Each row is a point on a tangle of strands that fork, close into loops and nearly touch. The rows are in no order.
In the rows, zero is written as 128.
Points whose rows are less than 89.4 apart are linked; no others are. Some points are linked to none.
Z105: [122 134 129 175 122 148 126 171 109  93 100 132 141 154 105 181 102 187
  82 137]
Z497: [115 101 153 120  72  78  64 113 143 174 149 105 110  91 153 131 186  95
 180  97]
Z499: [144 134 145 148 203 111 147 180  99 145  92 170 148 123 156 145 172 160
  70  98]
Z613: [153 128 131  94 199  91 151 145 110 160  97 105 114 157 145 134 175 166
 110  97]
Z860: [110 172 142 150 123 178 143  88 124 122 117 154  97 115  98  60 190 106
 113 118]
Z411: [181  80 139  93 100 125  99 129 162 112 141 119 138  91 117 127  80  68
 162 179]
Z83: [ 66 167 103 112  90 128 129 136  77  87 165 121 165 123 162 180  72 129
 112 131]
Z663: [154  98 113 108 151 139 138 105 157 124 127 113  98 172 113 110 106 141
 148 134]
Z119: [121 162 173 147 133 164 136 191  73 122  69 122 145  96 118 160  83 154
  93 162]
Z25: [118 128 118 160 147 140 157  91 126 167 125 118 110 131 114  69 152 128
 137 128]
Z492: [116 145 134 118 152 109 156 121 108 155 101  86  85 147 140 100 209 178
 108  60]
Z815: [124  94 151 102  89  97  62 114 158 162 135 106 112 125 158 131 193 104
 189  83]
Z792: [125 166 170 120 135 152 144 178  79 111  89 108 142  87 129 152  63 154
  98 151]
Z20: [105 168 127 166 141 163 164  90 110 133 123 166 113 115 104  62 184 116
  84 137]
Z115: [111 128 113  82 110 118 151 138 123  69 151 104 126 127 151 157  59 166
 111 108]
Z125: [107 149 112 157 159 108 164 101 117 189 135 118 114 134 138  91 176 137
 134 106]
Z862: [160 114 126 109 101 132 118 135 175 105 152 141 157  96 124 128  61  77
 166 167]
Z259: [111 106 153  36  98 115 133  93 181 143 110  79  73 170 101 120 115 104
 230 120]
Z352: [153 107 116  98 150 123 156 112 148 116 134 104  95 147 113 117  73 152
 128 147]
Z37: [157  99 126 101 123  98  87 113 163 169 154 127 134 121 148 134 146  66
 188 143]
Z496: [151  94 121  97 140 143 103 101 165 135 125 108  98 180 123 109 144 118
 177 112]
Z684: [133 125 103 180 129 136 121 146 159  99 138 184 170 158 116 160 130 143
 122 128]
Z800: [172  83 135  92 108 106  95 115 159 153 147 110 125  97 130 118 106  59
 180 176]
Z330: [150 134 120 136 170 100 169 132 120 169 125 112 122 112 123 110  96 145
 114 152]
Z97: [ 64 167 105 121  78 151 140 127  92  87 165 122 174 111 144 144  53 105
 139 158]
Z552: [142 100 127 143 111 117  88 117 135 144 139 160 158 103 122 110 198  66
 136 144]
Z798: [152 126 103 110 135 114 119 122 177 121 173 162 142 145 143 154  95 100
 158 135]
Z979: [147 139 119 118 191  78 165 139 114 179 126 121 127 134 150 139 143 150
 113 122]
Z209: [118  75 143 141  55 107  69  89 115 155 134  97 103  74 101  95 171  86
 142 145]
Z186: [ 81 159 123 107 101 139 119 156  73  78 141 111 145 138 153 195  81 149
  93 122]
Z350: [ 92 153 113 114  73 155 140 126 125  80 162 129 171 101 133 131  44 102
 158 150]
Z532: [125 141 104 109 115 120 139 140 140  78 158 126 129 147 144 169  63 159
 109 114]
Z704: [130 138 132 175 183 104 159 160  97 157 108 167 156 103 143 131 161 150
  66 125]
Z341: [127 176 166 128 102 190 121  97 137 104 107 151  84 106  92  65 192 102
 121 107]
Z997: [138  92 135  95 116 120  72 113 163 153 132 114 109 159 151 130 178 104
 192  90]
Z969: [103 159 116 138 147 108 154 106 120 166 131 107  96 143 143 109 207 162
 123  62]
Z131: [148 102  99 153 147 135 107 124 164 112 138 170 149 167 124 137 147 124
 127 122]
Z195: [114 145 165 171 121 165 129 190  70 102  67 121 141 128 100 178 109 179
  83 155]
Z490: [132 108 119 151 142 169 136  95 134 133 112 131 110 148 106  65 156 130
 129 124]
Z30: [140 134  95 114 128 122 130 131 163  96 166 145 133 155 142 168  73 137
 127 120]
Z264: [160 112 110  99 133 109 106 118 176 143 166 152 142 135 149 144 111  79
 179 140]
Z703: [118 137 125 186 164 120 171 134  98 150 113 162 142 103 121  98 163 141
  63 146]
Z864: [116 131 126 185 153 146 168 111 107 130 110 161 126 121  98  74 160 137
  71 147]
Z318: [116  90 150 137  63  88  70  99 126 178 144  98 111  73 130 106 173  85
 164 129]
Z636: [129 149 120 123  86 149 134 134 159  91 161 146 168 100 125 137  45  94
 164 161]
Z639: [143  90 105 146 145 157 106 110 151 108 123 153 127 172 116 106 159 130
 125 111]
Z951: [107 160 139 113 113 152 118 165  79  79 113 112 133 139 137 194  79 164
  84 135]
Z441: [148 124 150 102 198 117 154 138  97 153  79  96 106 151 138 103 191 172
 103  85]
Z559: [142 131 142 132 140 133 149 160 113 112 107 109 122 113 112 142  59 168
  94 149]
Z743: [110 147 112 187 117 139 122 162 129  96 126 165 163 164 110 186 116 171
 101 132]

A piece is all that can be reached along the links. How many separate loops has the piece of each point below (a circle has one, a figure eight two, a Y none), and how many tips (points with one link)?
Z119 | loops 0, tips 2
Z264 | loops 0, tips 2
Z341 | loops 0, tips 2
Z209 | loops 0, tips 2

A fork is a point with three links, a tip a point with one. Leave the first point through the second and follow the links. Name the first fork or tip that comes.
Z341; Z860 | Z499
Z997; Z815 | Z209
Z264; Z798 | Z115
Z684; Z743 | Z559
Z636; Z350 | Z951

Name the points in between on the shortest way along the links from the first point to the second, in order.
Z815; Z663 | Z997 > Z496
Z703; Z341 | Z864 > Z20 > Z860
Z492; Z131 | Z969 > Z125 > Z25 > Z490 > Z639
Z864; Z499 | Z703 > Z704
Z636; Z37 | Z862 > Z411 > Z800
Z330; Z492 | Z979 > Z613 > Z441
